Each row is a point on a landscape with many valleys, with its height.
From any point a ball takes the steepest step (drop divided by distance) to one of its 2 nearest points. It stops when none of these is lower. Distance is the straight distance between rows; heights are no part of it.
J_392: [  4  16  18 -10  -3  -7   0   6 -13   7   0 -13  -2   3  -5 -11   9   2
   6   2  10  20   2  -4   1  -1   7   9  -4   7  15  -1  19   8  15  -1
  -3 -11 -22   1   6   5  -9  12 -14   7  -1]  (h 28.9)
J_694: [-11  -5   7   1   3  -7 -15  18 -23  11   1  -2   3  -4 -35 -15  -9  -3
  -1 -10 -32   5  -2 -16   9   2 -16  22   3 -24  15  -5 -17   4  -1  -5
   3  13  -2  13 -14  11   0 -17  12 -17   7]  (h 47.2)
J_823: [-11  13 -24   4  -3   6  -1 -12  -1 -11  -8  -8  29  -9  24  12   9  -2
  19  10   9   0 -21   2 -19  -7  23 -11  10   1   1 -25  -4   7   1 -26
   0   2  15 -14   3 -11  24  -6  14  16  -4]  (h 9.0)
J_893: [  2  -2  -4  -7  12   8 -24   9 -11  -6 -12  15  -2 -11  -6 -15   1  -4
  -3  -7 -14   2   4  -3   8   7 -15   3   8 -17  -2  -9 -17 -15 -15 -11
  21  -7  13  -5   0   5   3   1  19 -19  -5]  (h 19.7)
J_63: [-21   6  -7  17  -3  -7  13  -2   7  11  20  -8   0  -4 -30  12  -4 -16
  -2  -1 -31 -16  -1  -8  11   7  18   6  -1 -28  -5   1 -20  29  -7   8
  -5  20   7  13   4  -9   4 -10  -3 -10  26]  (h 33.1)
J_315: [  4   7  -3  -9 -16  15  30   3  32  -7  -3  17  27 -17 -15   2  12  -4
 -12  -6  -5  -8 -18  11   7  -2   8 -14  18 -10 -16 -12 -15   3  21  26
   7  10  10 -12 -11 -15 -19  -5  -2   6   1]  (h 67.2)
J_714: [  7   4   3   6  -5  -6   5  21   2   0 -10  18 -14   9 -36 -19   5  -6
   6 -22   1 -13 -17  -5  28  13   0  -2 -34  -7  14  -2  20 -11  -7  -4
 -10  19   3  -1  -1 -25 -18 -14   3  11   4]  (h 52.7)
J_15: [-11  -6  -6   3  18 -24   1 -20  -3  17  23 -11 -14  24 -17  21  -9   2
  -1  -4  -5 -18  18   0  13  -5   8  13 -17   1   1  25  -1  34 -26  13
 -27   9  -1   7  14 -13   6 -12  -8 -23  16]  (h 26.8)
J_909: [-13  10 -13  19   3  10  -9  -7  -5   9  -2 -16  -8  -6  -6   9  -7  -7
 -10  12 -38  -6   5  -1 -15   2  -6   3 -13 -28   1  -6 -13  21  -8 -24
   9   7  14  13  -1   4  16  -4   1  -7   9]  (h 38.6)
J_134: [ 16   9  11 -20  -3   4  13  -2  28   2  14  11  25 -12  12  25  -2   3
  -3  -8  29 -12  25  10  20  10   1 -16   2  18 -27   6   9   2  -3  40
   1 -14  -4  -9   5  -7 -14   2 -11  14   2]  (h 76.1)
J_566: [ 14 -24   2   2 -10  11  10  12  13  -2   8  34 -20 -13  -8   2 -20 -12
  -9  -7 -15  -3  -3  11   5  20   5  -1   7 -14 -18   6  -7   1  -6  21
  -8  -4  19  -9 -25  11 -17   2   2   0   0]  (h 81.5)
J_927: [ 28   3  10 -19 -10  12  18  12  22 -13  -1  27   4 -11  12  -2   0  -7
 -11  -7  19  -3  10  16   8  16   2 -20   3   8 -16   4   7  -7   2  32
  -1 -18   5 -18  -8  -2 -26  10 -10  22 -10]  (h 78.2)
J_155: [  6  -2  23 -20   2 -15  14  16   3   9   2 -13  -4  12 -23 -19  15  11
   5  12   3  16  20 -21  20   0 -21  20 -16 -13  16   1   7  19  10  16
  12  -9 -26   6  11  -7 -26  13  -8 -25  -3]  (h 35.6)
J_740: [ -1 -19   0  -1 -12  16   6 -12 -18  14  14 -12 -30  12  24   4 -22  -8
 -14  14   2  18  14  11 -29   5  -4  -5  10  11  -4  13  -7   1   8  -8
 -21 -21  -1  -8 -12  32  -1  17 -17   7  -5]  (h 55.2)
J_160: [ 10 -26   1   9  -5   5 -12   4 -14   7  19  -6 -17   0  28   8 -15 -12
  -9   8  -4  16  14   5 -21  15   0  -8  12  12 -20   8   0  -4  11  -1
  -3 -23  25   6  -6  27   8   9 -18   7 -16]  (h 52.5)
J_797: [  7  -4 -14   6   8  11   5 -12   5  -9  -8   7 -21   9  14  -1  -7   4
  -8  -2  -5  -4  -3  13   1  -4   2  -8 -19   8   1   7   6  -2 -24  -4
  -4   2   0  -5   4 -11  -2   8   6  -9  -6]  (h 17.2)
J_183: [  5  22  23 -20   0  -1  20  10   0   8  -3 -20  -2   1 -12 -16  14   9
  -1  13   6  29   8 -14  -8  -1 -10  18 -10  -6  18  -4   6  21  25   6
   1 -14 -35   0  11  -1 -23  24 -17 -12   5]  (h 32.4)
J_509: [  7 -10   9   9 -18  14  -6  19  13  -1  -7   3  -7 -10 -16   6   6 -10
   1 -19 -39 -23  -4  11   0  -1   4  -5 -11 -16  -8  -5 -10 -11  10 -12
  11   4  28  10 -10  10 -12 -15  12   6   3]  (h 9.5)
J_900: [ -7 -20  -4   4   9   2 -18   0  -9  -9  -1  24  -9  -8   9 -20  -9  -4
 -13   6   1  15  11  -9  -6   8  -8   8  21  -9 -11  -2 -17  -9  -4  -5
  20 -24   7  -5  -8  18   4  15   0 -17  -6]  (h 16.5)
J_32: [-10  14   3 -19  15   0   0 -10   3   1  -4  -4  28   0   1  13  12  21
 -10   2  11  -4  17  -7  13  -5 -29  -4 -10   1   2  11  -9  -2   2   4
  15   1  -1   9   3  -7   9  -1  -7  -9  -4]  (h 26.2)
J_745: [ -2 -10  17  -9   1 -28 -24   6 -26  -7   0  -1   2   1 -16 -22  -5 -15
  13  -1  -2  10   7 -17  21   7  -3  15  19  -5   3  -8  -4  -7   0  12
  16 -11 -15  16   3   6   7  -9   7 -14   2]  (h 43.0)
J_431: [  9   6   6  -7 -17   5  11  10  16  -8   6  12  27 -15  -4   2   5 -11
   4  -4   2 -13  -6   6  12   8  18 -13  28  -2 -22 -19 -10  -5  20  20
  11  -6  15  -4  -3  -2  -6  -8  -2   6   0]  (h 68.9)
J_540: [ -3  27 -20 -22  10   5   2  -7 -13 -10  -7   1  50 -13   4   4   3  -7
   2   8   8 -16  -7  -5  -1  11 -18  -7   1 -16   4 -18 -10   0 -12   5
   8   5  18 -16  -6  -8  18 -11  10  16  -5]  (h 25.5)
J_526: [ -4   9 -11   5  11   8   0 -24  12 -19 -16   6  14  11   9   7   9  11
  -4  -4  24   2 -14  -1  -6 -23   0  -7  -4  14   1  10   8  -3   9 -12
  10  11 -20   5  11 -16   8   6   1  -7  -2]  (h 35.2)
J_554: [ -4  13 -15  -7 -17  17 -19  15   4   1  -9 -13  15  -7  14   4  19   2
  20   0  -3  16 -14  -6 -24 -15  20 -12   5   4   1 -14 -17   7  11 -40
   3   4  16  -9   4  -5  16 -10  18   8  -3]  (h 5.2)
J_561: [ -1  14  -3  18   8  -6  -6 -30   8 -15  -7 -17  -1   7  17  -3   6   9
  -7   6   1   2  10  -8 -10 -23   1 -22   1  -6   8   4  19   3  17 -18
  14  -5 -55  -6  23  -6   2  27   9 -18  11]  (h 35.5)
J_963: [-22   5   3  -2 -17  25   8  -8  -7   5  -5 -16   2  -1  -2 -11   7   4
  -4   2 -13 -15   8  -2 -22  -9  -6  -2  20 -14   4 -12 -23  -9   3 -10
   0 -19  -2 -18 -10  21  -5   8   7 -10   1]  (h 16.6)
J_156: [  7 -18  16   0  -2 -17 -43  27 -23 -10  -8   0 -20   3  -3 -24  -1 -11
  16 -11  -6  17  -9 -11   2   3  10   7   1   3  10   2  -2 -12  -3 -23
  10   0  11   8   4  12   7  -9  12   0  -5]  (h 47.3)
J_997: [ -2  -5  -4  -1   4  21  -4   6   0   4 -14  -4 -21   5   3   2   2  14
   9 -12  -9  -7  -2  11  -3 -15 -13  -3 -22  13  20   3  -5 -11 -29 -22
 -11   4   8  -5  -4   4   0  -2  24  -7  -2]  (h 20.1)
J_653: [-16 -25 -12  30   5  -7  -1 -14  -6 -14  -2  21 -22  -7   8 -19  -9 -12
  -4   9 -14  -4  -9  -5 -13   6  11  16  36 -14  -3  -2  -7 -12  -2  -5
  18 -14   0  -5  -7  18   5  19   1 -16   3]  (h 12.1)
J_594: [ 19   8  -8 -14  13   5   8   5   5   8   7  16 -10   3  13   0 -17  -2
  -7   3  41  17 -18   0  -4  18   8 -11 -34  13  -8  10  28  11  -6   9
 -19  14  -2  -2  -1 -20  -7  10 -21  25  -9]  (h 43.1)
J_296: [  6  -7  20  -3   2 -36 -11   9 -14  -4  13   6  -2  11 -38 -27   4 -13
  11  -4  -8   2   7 -26  34   8  -2  13   2 -20   7  -3   9   7   5  22
  13   5 -16  24   9 -13  -5  -4  -2 -22   2]  (h 40.5)
J_924: [ 11   4  11   0  -1 -15   7  21 -28   9  10  -4 -11   3   0 -14 -12  -9
   5   6   6  10  -7   0   1  15   4   9  15   9  12  -7  21  -2   9   9
 -20  -2  -8  -6  -2  13  -5   5 -16  24  -4]  (h 33.7)
J_925: [ 12 -10  15 -15  -2   2 -40  29  -2  -2  -2  -4  -8  -4   9  -8   7  -9
   8 -10  -5  13   8   0  -4   9   0  -3  -6   5  -2   3  -3  -9  -2 -18
   8 -13  23  -4  -2  16   1  -6   6   8  -5]  (h 49.0)
J_102: [ -4  16 -16   7   8   5  -4 -23   6 -11   1   2  42  -9  25  19  11   0
  -6  18  12   1   0  -1  -5  -1  -1  -5   6  -6 -15  -5  -6   4  15  -4
  24  -5   9  11  16 -11  23  -2 -16   1  -3]  (h 30.9)
J_379: [ -1  33 -22 -14  14   5   6 -19  -3 -17  -9   4  47 -13  14  10   9  -7
 -10  11   3 -18  -2  -4   2  10 -11 -14   4 -26  -2 -20  -1   8   8  10
  25  -1  17  -3   2 -18   9   2  -4  12   0]  (h 28.1)
J_874: [ -8   4 -25  -6  16   7   4 -18   0   3   0   0  15   1  27   9  -7  15
 -10  17  45  28 -12  -2 -26  -4   7  -1  -3  25  -8  12   1  11   0  -9
  -6   9  -7   1   3 -13  20   6 -16   5  -8]  (h 35.1)
J_516: [-12  -8 -16  -1   6  13  10 -14  -8   7  -9  -7  -9   4  26   2  -6  18
  -4  13  27   5 -10  10 -37  -8 -17   7  -7  20   8  12  -1 -15  -5 -12
 -15   1  -7 -18 -13   1   7  10   4  14 -12]  (h 29.7)
J_256: [ -5  -6  11  17  -6 -15   8  -5  23  -9   4   1   3   4 -34  19  13   8
  11 -15 -21 -29  -9   2  23 -12  11   8 -12  -2  -3  13   6   4   4  15
   7  27   4  25   8 -17  -6 -26   3 -11   9]  (h 16.0)
J_766: [ -1  14 -10 -16   8   5 -15   4 -14 -18 -11   4  27 -15  10  -8   3 -14
   1  -3  -3 -15  -2   1   6  11  -8  -2  12 -18  -1 -21 -10 -13 -14  -3
  20  -8  22 -17  -8   3  13  -5  15   3  -4]  (h 22.6)
J_918: [  1 -16  -2  21   1 -15   5 -25  16  -3  15 -11 -21  18 -19  23   1   2
  -9   0 -18 -28  14  11  13 -12   5   4 -17   8   0  28  11  11 -18   6
 -18  11 -15  19  14 -15  -4  -8   8 -23  21]  (h 23.1)
J_776: [-21 -12  -5 -10  12   2   6  -4 -14  21   9   8  -1  -4  -7 -20  -6  12
 -17  10  20  20   0  -5 -17  -2 -20  23   7   9  11  13 -30  13  -6   4
 -14   0 -18  -7 -20  14   4  14  -6 -19   0]  (h 22.7)
J_50: [  3 -22  -6   2 -13  20  17 -18   4   7  11 -10 -14   5  22   7 -10  -3
 -25  12   3  -5   5  27 -30  -3  -6  -4   4  18 -15  18  -4  -8   5   5
 -25 -15  -2 -15 -17  19   0   5  -4  12  -1]  (h 57.6)
J_202: [ -6 -13  -3  18   5   6  -7 -18  -2  -3   4 -11   9  -4  32  31  -1   7
   4  14   8 -11   6  20 -20  -5  -6   5   1  18  -9  14   8 -14  -2 -12
   1  -8  17  10   3  20  19 -15  -2  14  -7]  (h 42.7)
J_866: [  7   4 -16  -8  15   5  -1  -1  -7   7   9   7   5  -5  21  -7 -14   3
 -14  24  27  45 -12  -1 -20   8   4   2  -3  13 -12   6   8  14  12  -5
  -5   1   1   8  -5  -5  12  10 -25  14 -17]  (h 37.7)
J_282: [ -1  -4  12  20 -11  -5   8   8  15  -4  -2   0  -2  -6 -24  12   9  -8
   2 -11 -34 -28  -8   0  19   0   6  -3 -12 -24  -9   2   6  -2   6  -2
  15  21  10  28   4  -9  -4 -21   0   3  12]  (h 13.0)
J_287: [-12  13 -13   0  15 -15 -19  -4 -16   3   3 -20  -4  12  16  11  -6   7
  23   6  12   8  -6 -10   8   2  14   3  -1  14   4  -2  15   3 -24 -19
 -15  14   8   1   7  -6  28 -11  18   0   2]  (h 17.5)
J_144: [  3   8  -2   2  -2   7   1  -7  17  -5 -13 -13 -11   5   5  -1   8   6
 -10  -5   9  17   0   1  -8 -20   4 -13  -4  13  11   8   6   8  13 -17
   4  -1 -32   1  16 -14  -6  16   1  -9   6]  (h 37.4)
J_161: [  8 -23  15  -8  -6   8 -25  20  -4   4   5  -2  -9  -6  16   0  -3   1
  -1  -3  -3  20  11   5 -13   4  -5   2  -7  15  -9  15   1  -9   8  -9
   5 -22  23   7 -11  30   5   3 -11   8 -14]  (h 50.5)
J_452: [ -4   5   5  13   0 -23   7 -28   1 -10   5 -17   3   5   6  -3  -2   3
  -8  12  -8   0  17 -11  -5 -16 -11 -10   3  -6  -1   7  16   5  14  -1
  19 -11 -44  13  17  -8  -6  16 -10 -16  12]  (h 32.8)
J_466: [ 15   4   5   3 -11   4  16  14  16  -5 -10   5 -14   2 -28 -12  10  -3
   1 -14 -19  -9  11  -6  25   0   5 -21  -7 -18   6  -7   3   1  -6  14
   7  10  -9  -9  11 -24 -37   4  11 -14   9]  (h 56.8)
J_81: [  7   7   4  -1   4  -7  21 -26  22 -26   2  22  16 -14  14   9  -2 -11
 -13   4   2 -39  15   8  15  13  -4  -9   8 -14 -22  -1   3 -10  -4  36
  28 -11  -3  -1   8  -7 -14   6  -2  -1   8]  (h 72.8)
J_815: [ 19 -18  -6 -10 -10  14  25   2  16 -14  -1  32 -12 -10   6  -5 -15  -9
 -11  -4   4  -9  -6  22   5  16   6 -10  11   5 -22   5  -6 -11  -7  28
  -8 -11  14 -22 -18   4 -23   9   2  13 -13]  (h 79.9)
J_444: [-21   2  -2   4   8 -17  13  -6  -4  21  18 -15  -5  13 -32  11   3   0
  -3  -9 -22 -16   7 -11  18  -6   3   7 -12 -10   0  10 -10  23 -20  15
 -17  21   1   7  12 -16  -5  -9   5 -22  17]  (h 29.9)
J_702: [  7  -4   6   7  -4 -10 -18  23 -10  -1  -2   0   6  -2  10  -3   5  -1
  27  -5  12  15 -17  -2   1   1  19   1  18  25  -2  -7   9 -10  22  -8
  -5   9   8   6   6   6   9  -9   5  21 -10]  (h 28.5)
J_548: [ -7   6  10 -36  11  -7 -16  -4   0   8   9  -4  29   7   3  -2  20  22
  -9   2  31  23  18 -24  11  -7 -26  13  -9  12   0  13 -12  13   8   2
  11  -4  -8  22   2  -5   8  -2 -11 -14  -6]  (h 28.4)
J_935: [  8  -1   7 -17 -17  28  27  12  22  12 -11   6 -15  -7 -17  -7   4   5
 -12 -12 -10 -12   2  21   0  -9 -10  -9   1   3   6  -5 -25  -5 -12  10
 -20   0  -1 -24 -17   9 -26   9  11 -10   4]  (h 63.3)
J_2: [  0   3   1  12   9 -19 -20   0 -12  -7  -9  -5  -9  15  20  23   3  12
  31  -4  11  -3  -7   5  12   5   7  -3  -7  21   5  -5  31 -16  -6 -16
 -17  20  15  -1   3  -1  14 -11   9  16 -10]  (h 21.5)
J_700: [  6 -19  15   4 -25  16   5   8  16  -6   1   2 -14  -1  -2   6   3  -6
  -9  -8 -30  -6   5  13  -9  -5   2  -8   6  -5 -18   9 -12  -6  17   0
   7 -13   9   9  -6  15 -16   0  -1  -7   2]  (h 12.8)
J_221: [ -5 -13   2   2  -2   2  10   5 -13  24   8 -21 -19   9  13  14 -12  14
   3  -1   6  17  -3  14 -19  -9   6  12  -9  25  15  12   9   6  -6  -5
 -38   4  -3   4 -17  10   6   4  -9  18  -1]  (h 43.2)
J_836: [-21   8 -19   3   2   0 -10 -10  -9   4   0 -25  15   2  25  19   1   8
  26  11  23   2 -14  -2 -11  -4  17  -1  16  15  10 -16   0   0  -5 -23
 -13   9   5 -21   4  -5  22  -5  28  13   3]  (h 13.1)
J_726: [  3  -5  17  -2 -17  -2  12   0  -1   9   7 -12  -6   1  -1  -8  -7   4
  -4   2  -2   8  18   1 -11  -4  -2   4  10   3   0   4   2   1  13   7
   1 -19 -17   3  -3  16  -6  11 -18  -5   2]  (h 24.8)
J_176: [  7  -7  22 -10   0 -25  -1  12  -5   2   9   6 -16  12 -34 -30  13   0
   9   0  -2   8  22 -19  31   7  -8  12 -12 -13  18  -3  11   9  -1  22
   5  -7 -18   7  14 -14 -30  13  -2 -32  -2]  (h 37.9)
J_477: [  6  22  -9  -5   6  -2  28   0  -7  -3  -5   7  16  -5  -7 -13  -8  -5
   1  -2  14  -1 -23   5  -4   0   4   1   6   0   7 -11  13   3   5  23
 -27  11 -11 -16  -8 -10  -7   7 -14  24  -2]  (h 49.6)
J_763: [  6   9  -4   1  -8   8  22   6  12  -5  -8   8 -17  -3 -25 -15  -1 -10
 -10  -7 -35 -15   7  -1  18   7   1 -17  10 -29   3 -22 -15   3 -13  12
   2  -2  -7 -20  -1  -5 -34   8  12 -19  10]  (h 59.0)
J_712: [  0 -13   4  33  -8 -17  10 -19  14 -14   9  -6 -21   4 -23  17   2  -3
  10  -3 -25 -34  -3  17  16 -15  23  11  -2   6   4  18  15   5  -8   2
  -7  13 -10  21   7  -7  -6 -19   2  -5  17]  (h 19.8)
J_486: [  2   9   6 -16   6  -8  11  -9  20  -9   2  13  24 -12   0  23   5   1
   2  -9  16 -29  16   8  27   9  -5 -10   1   1 -14   4   7  -9 -12  35
   8  -9   4  -6   6  -4   0  -2  -1   4   6]  (h 74.5)
J_124: [-11   6  -9  11  -2   6   8   1   0  15   4  -3  -6  -5 -25   0  -7  -7
 -14   7 -33   3   3 -10   4   7   3  -1   7 -31  -7  -8 -24  25  -2   2
   6   6   3   8  -5   2  -5   3  -1 -17  16]  (h 35.9)
J_48: [ -4  -3   2   1  -6   0  16 -15  26 -10  10  12  25 -12   4   5   3  -8
  -6  11  10 -16   3  -2  -1   5   8  -2  32  -9 -32 -13 -13 -12  12  33
  30 -19  -5  -5   7  -1  -8   3 -12  -2   3]  (h 70.8)
J_185: [  1 -13   0  26   5  -8   0 -19   8   5  11  -4  10   1  28  32  -3   4
   6  12  25 -14   8  11  -3   0  11   6  16  23 -18   4  18 -11   8  11
   0  -6 -12   3  18  17  18  -6  -5  15   1]  (h 39.7)
J_783: [  2  -1   7  -1   1 -21 -24  15 -33   2  -4  -4   4  -7 -30 -19  -9 -23
  -5  -6 -19   8  -1 -22  12   7  -9  23  15 -27   3  -9 -15   5   5   1
  15  -1 -15  17  -4  11   5 -10   3 -10   6]  (h 45.2)
J_838: [-11  12  -6 -11   7   4  -8  -6   7 -13 -10   2  18   6 -10  11  20  15
   4 -10   1 -17   0  -5  21  -7 -15   5  -6   6   8   0  -9  -9  -8  -7
   9  13  14   9   4  -8  13 -15   7 -15   6]  (h 24.0)
J_9: [-12 -10  15  -6 -16   9  13  -5   8  11  -7  -2 -14   1  -2 -14   5  12
  -8   3   2  -4  18  -8 -14  -9 -19   9  11  -2   2   1 -15 -16   2   8
  13 -22 -25 -15  -3  18 -14  12  -6 -15   4]  (h 20.9)
J_786: [ 12  24  -3 -17   0   5  -5  16  -8   3  -8 -10   2  -1  13  -4  -2 -15
  14  -4   9  -9 -12  -4  14  19   6 -12 -29  -7   9 -20  15  -3 -20 -17
 -10  11  15 -23  -2  -7   5  -8  17  36   2]  (h 55.3)
J_398: [ 14  -2  10  26   7 -18  -6  -4  -2   2  13   0   1   6  15  22  -9   4
  18  -2  19   1  17   3  14   5  20  -8   9  21 -10   5  32   9   9  15
   2  -8 -17  10  25  -1  10  -2 -10  12  -4]  (h 35.7)
J_830: [ 28  16  -6 -11   3   7  21   8   2  -2  -6  10  15  -3   7  -1   2   4
  -6   2  26  13 -23  15  -8  -1  -1  -5 -15  16   3   3  22  -1  20  13
 -16  13   0  -8  -1 -13  -5   4 -24  36 -12]  (h 46.2)
J_529: [-14 -21  -3   1   2   1   7  -6 -14  15   0  -1 -18   4   6 -13  -8  16
  -6   5  20  22 -10   2 -26 -13  -5  19   3  18  17  13 -11  -2  -2  -9
 -17  -3 -13  -4 -20   9   5  13  -5  -4  -7]  (h 26.4)
J_100: [  5 -15   3  21  -9   0   8 -10   6 -17  -5   8 -25   0   8  -8  -7 -13
  -5  -5 -27 -11   1   8 -16  -5  11  -8  15  -6   1   0  -1  -6   4  -6
   3 -12  -2  -4   1  13 -11  14   3  -4   6]  (h 16.9)
J_585: [-25 -10  -2  -7 -11  21 -19   0  -8  11  -3 -10  12 -11   8  -3   7  -2
   8   8   6  -3   1  -9 -19  -4  -4   5  27  -5   0  -6 -31 -14 -10 -18
   7 -12  14 -23 -12  14  16  -8  18  -8  -3]  (h 12.3)
J_959: [ 14   8  -9   4  17  -9  -8   3  -7   6   9   9  -1   9  18   9 -14   3
  -4  14  25  29  -6  -7  -8   9  11  -3 -17  14  -6   5  27  10   9  -2
  -5   6   3  20   9 -13  15   3 -32  23 -12]  (h 40.1)
J_846: [ -6   0 -14  11  -3   8  -6 -13  -4   1   4 -25  -6  -1  30  30   3  -1
  15   7 -19 -15   4  20 -18  -5  10  -3 -17   4   1   5   7  -3 -13 -26
  -8  -3  29  -1  -4  14  18 -15  15  20   0]  (h 42.8)
J_151: [  5   0   6   0 -13  26  15  10   8   1 -14   7 -20  -2 -11 -12   3  -3
  -5 -16 -34 -20  14  14   8  -6 -10 -11  -2 -12   7 -17 -17  -7 -14   1
 -12  -9   5 -21  -6  20 -31   9  22  -7   1]  (h 61.4)
J_451: [ 13  21 -10 -11   0   7  11  19   0  -7 -10  10   4  -4  -4 -16  -6 -15
  -4  -6  -1  -2 -25   2  -6  11   0  -7 -20 -11   5 -17  12  -3  -1  -3
  -9  15   8 -22  -8 -10 -10   0   0  30  -7]  (h 53.0)
J_878: [ 16  17  -3  -4   3   6  -3   4   2  -7 -13   2 -13   6  12  -3   2  -8
   3  -8   1 -14   7  11  14  18   7 -26 -32  -9  16  -4  25  -4 -23   2
  -7  -5  10 -23   9  -9 -15   3  14  21  -1]  (h 57.3)
J_981: [  1   6  14  15 -15  -8   5 -11   0   1   3 -18   8   4  12  -7  -7  -3
  -3  12   5   7  12  -2 -18  -9   2 -11  22  -1 -10  -7   5   2  32  -2
  12 -22 -36   6  14   7   0  13 -19  -2   2]  (h 29.0)
J_318: [ 10 -12  13  18   1 -24 -11  15  -2  -2   6   8  -8   4   2   2  -3   2
  14  -6   2   6  -7  -5   8  -2  24  -2  12  12   1   4  20  -2  15   0
   2  -1  -4  25  11   6   9  -9 -10   7  -4]  (h 31.8)
J_802: [ -1  12 -10   9  18  -4 -17 -25   1  -3   5  -8  16   7  21  23  -7   8
  -2  12   4   9   8  -6  -9  -8  -1  -6 -12   2 -14   9  11  11   8 -16
  13   3  -2  28  21  -4  30   0 -16  -1  -2]  (h 33.4)
J_490: [  5 -11  -9   2   9   8 -12   6   8   9   3  19 -30  10 -11  -4  -6   3
 -11  -3  -2  18   3  -1   7  -3  -4  -1 -19   4   0  13  -4  10 -23  -2
  -4   7   4   7   1 -15  -4   7   0 -25   0]  (h 14.0)
J_390: [-12   5  -7  -4   7  14  -7   5   2  -6 -16   2   8   3  -7   2  13  16
  17  -9  -1 -15  -9   1   3 -20 -11   4 -13   9  17  -4 -10 -20 -14 -23
   1  12  15  -4  -1  -5   7  -9  24  -8   0]  (h 22.2)
J_388: [ -9  -6 -23   0  22   2  -3 -11  -1  13   9  21 -16   2  -8 -11 -15   4
 -18   7   4  26   2  -7  -6  -5  -9   8   2  -3  -2   6 -26  25 -16  -1
 -11   5  -5   6  -7  -3   3  19  -9 -36   8]  (h 18.0)
J_970: [ -1  11   4   0   5  -3  -3  13 -15   0  -8   9   0   3 -31  -8  -3  -2
   4 -19 -12 -25 -16 -10  13  10 -17  12 -24 -16  10  -1   9 -14 -10  -3
 -10  25  14  11 -12  -7   9 -22   6   5   4]  (h 50.7)
J_194: [ -9   0 -21  14  12   6   8 -21   2  -7  -5   0  18   2  20   9  -3  16
  -5  17  22   8 -21   5 -37 -16  -3   9  -5  17   3   9   5  -6  11 -17
  -3  14  -8   6   0 -10  18  -5  -6   6  -6]  (h 32.7)
J_205: [  0  10   7 -26 -17  17  22  13  21   9  -6   7  12  -7 -14  -2  12   7
 -14 -12   5  -3   1   6  14  -1 -12  -9   8  -1  -7  -7 -25   3   0  20
  -2  -4   2 -25 -13   2 -18  -2   4  -4  -3]  (h 65.2)
J_92: [-24   1 -12  -2  -8  13  -6  -3   1  12  -1 -15  12  -4   4  -7   5   9
   1   4   7  17 -10  -5 -24 -16   9   3  17   6   1  -2 -23   5  -2 -25
   1  -2   7  -6  -7  -2  17  -4   7 -11  -3]  (h 8.8)
J_849: [ -7   1  16   5  -4  -7  -5  20 -14  13  -4  -8   8  -4 -30  -1   0   1
  -1 -16 -28  -5  -4  -6   7  -2 -21  13 -18 -22  15   0   3  -3  10  -8
   2  19   5  20 -14   7  -2 -17  -2   5   6]  (h 48.9)
J_146: [ -5 -13   9   4  -1 -15  -1   9 -21  19  11  -9 -20   8   4  -6 -17  -1
   8   7   6  22 -12   4   0   8  11  18  21  20  10  -9   6   2  -2   7
 -34  12   0  -7 -11  11   5   7  -2  14   0]  (h 38.7)
J_240: [-12   7 -10  -5  -4  23 -12  -8   2  14   1 -26   5   0  12  15   1   4
  -1   5 -26  -4  12  12 -19  -3  -4  -5 -13  -6   4  -3 -19  12 -18 -23
  -4 -12  22  -4  -4  11  15  -8  11  -3  -2]  (h 40.8)
J_443: [ 10  -8   9   0   7 -23 -25  17 -15  -9  -5   3 -11  13  16   2   4   9
  23   1  28  26 -14  -4   4   8  11  10   0  28   9  -1  21 -12  12 -14
 -13  20  11  10   1  -3  14  -8   6  18 -19]  (h 25.3)
J_996: [  8  -8  19   5 -13 -18   5  25   8  -3  -7   8 -10  10 -39 -25  18   6
  14 -23 -13  -3  -5  -9  28  -9   2  -3 -18 -11  18  -2  11  -6  12   9
  11  14 -13  10   8 -19 -28  -9   4  -7   5]  (h 54.6)
J_654: [  5  -5   9  -5   8 -23 -30   8 -21 -18  -6  12   1  -1  -3 -23   5 -15
  10  -8  14  12  -9 -22  18   7   1  13  20   6   4  -5   4 -22   8   1
  19  -5  -2   7   1  -2   6  -9   9   2 -11]  (h 45.1)

Where does a ball stop that starts at each point below?
J_909 => J_509
J_802 => J_653
J_183 => J_554
J_451 => J_194
J_486 => J_745
J_50 => J_490
J_924 => J_554
J_714 => J_745
J_702 => J_554
J_561 => J_554
J_548 => J_490
J_160 => J_745
J_32 => J_490

Write out the way that a ball takes from each point below.
J_240 => J_909, J_124, J_63, J_444, J_15, J_918, J_712, J_256, J_282, J_509
J_202 => J_185, J_398, J_318, J_702, J_443, J_2, J_287, J_836, J_823, J_554
J_927 => J_134, J_486, J_81, J_48, J_431, J_315, J_205, J_935, J_151, J_763, J_466, J_996, J_714, J_970, J_849, J_694, J_783, J_745
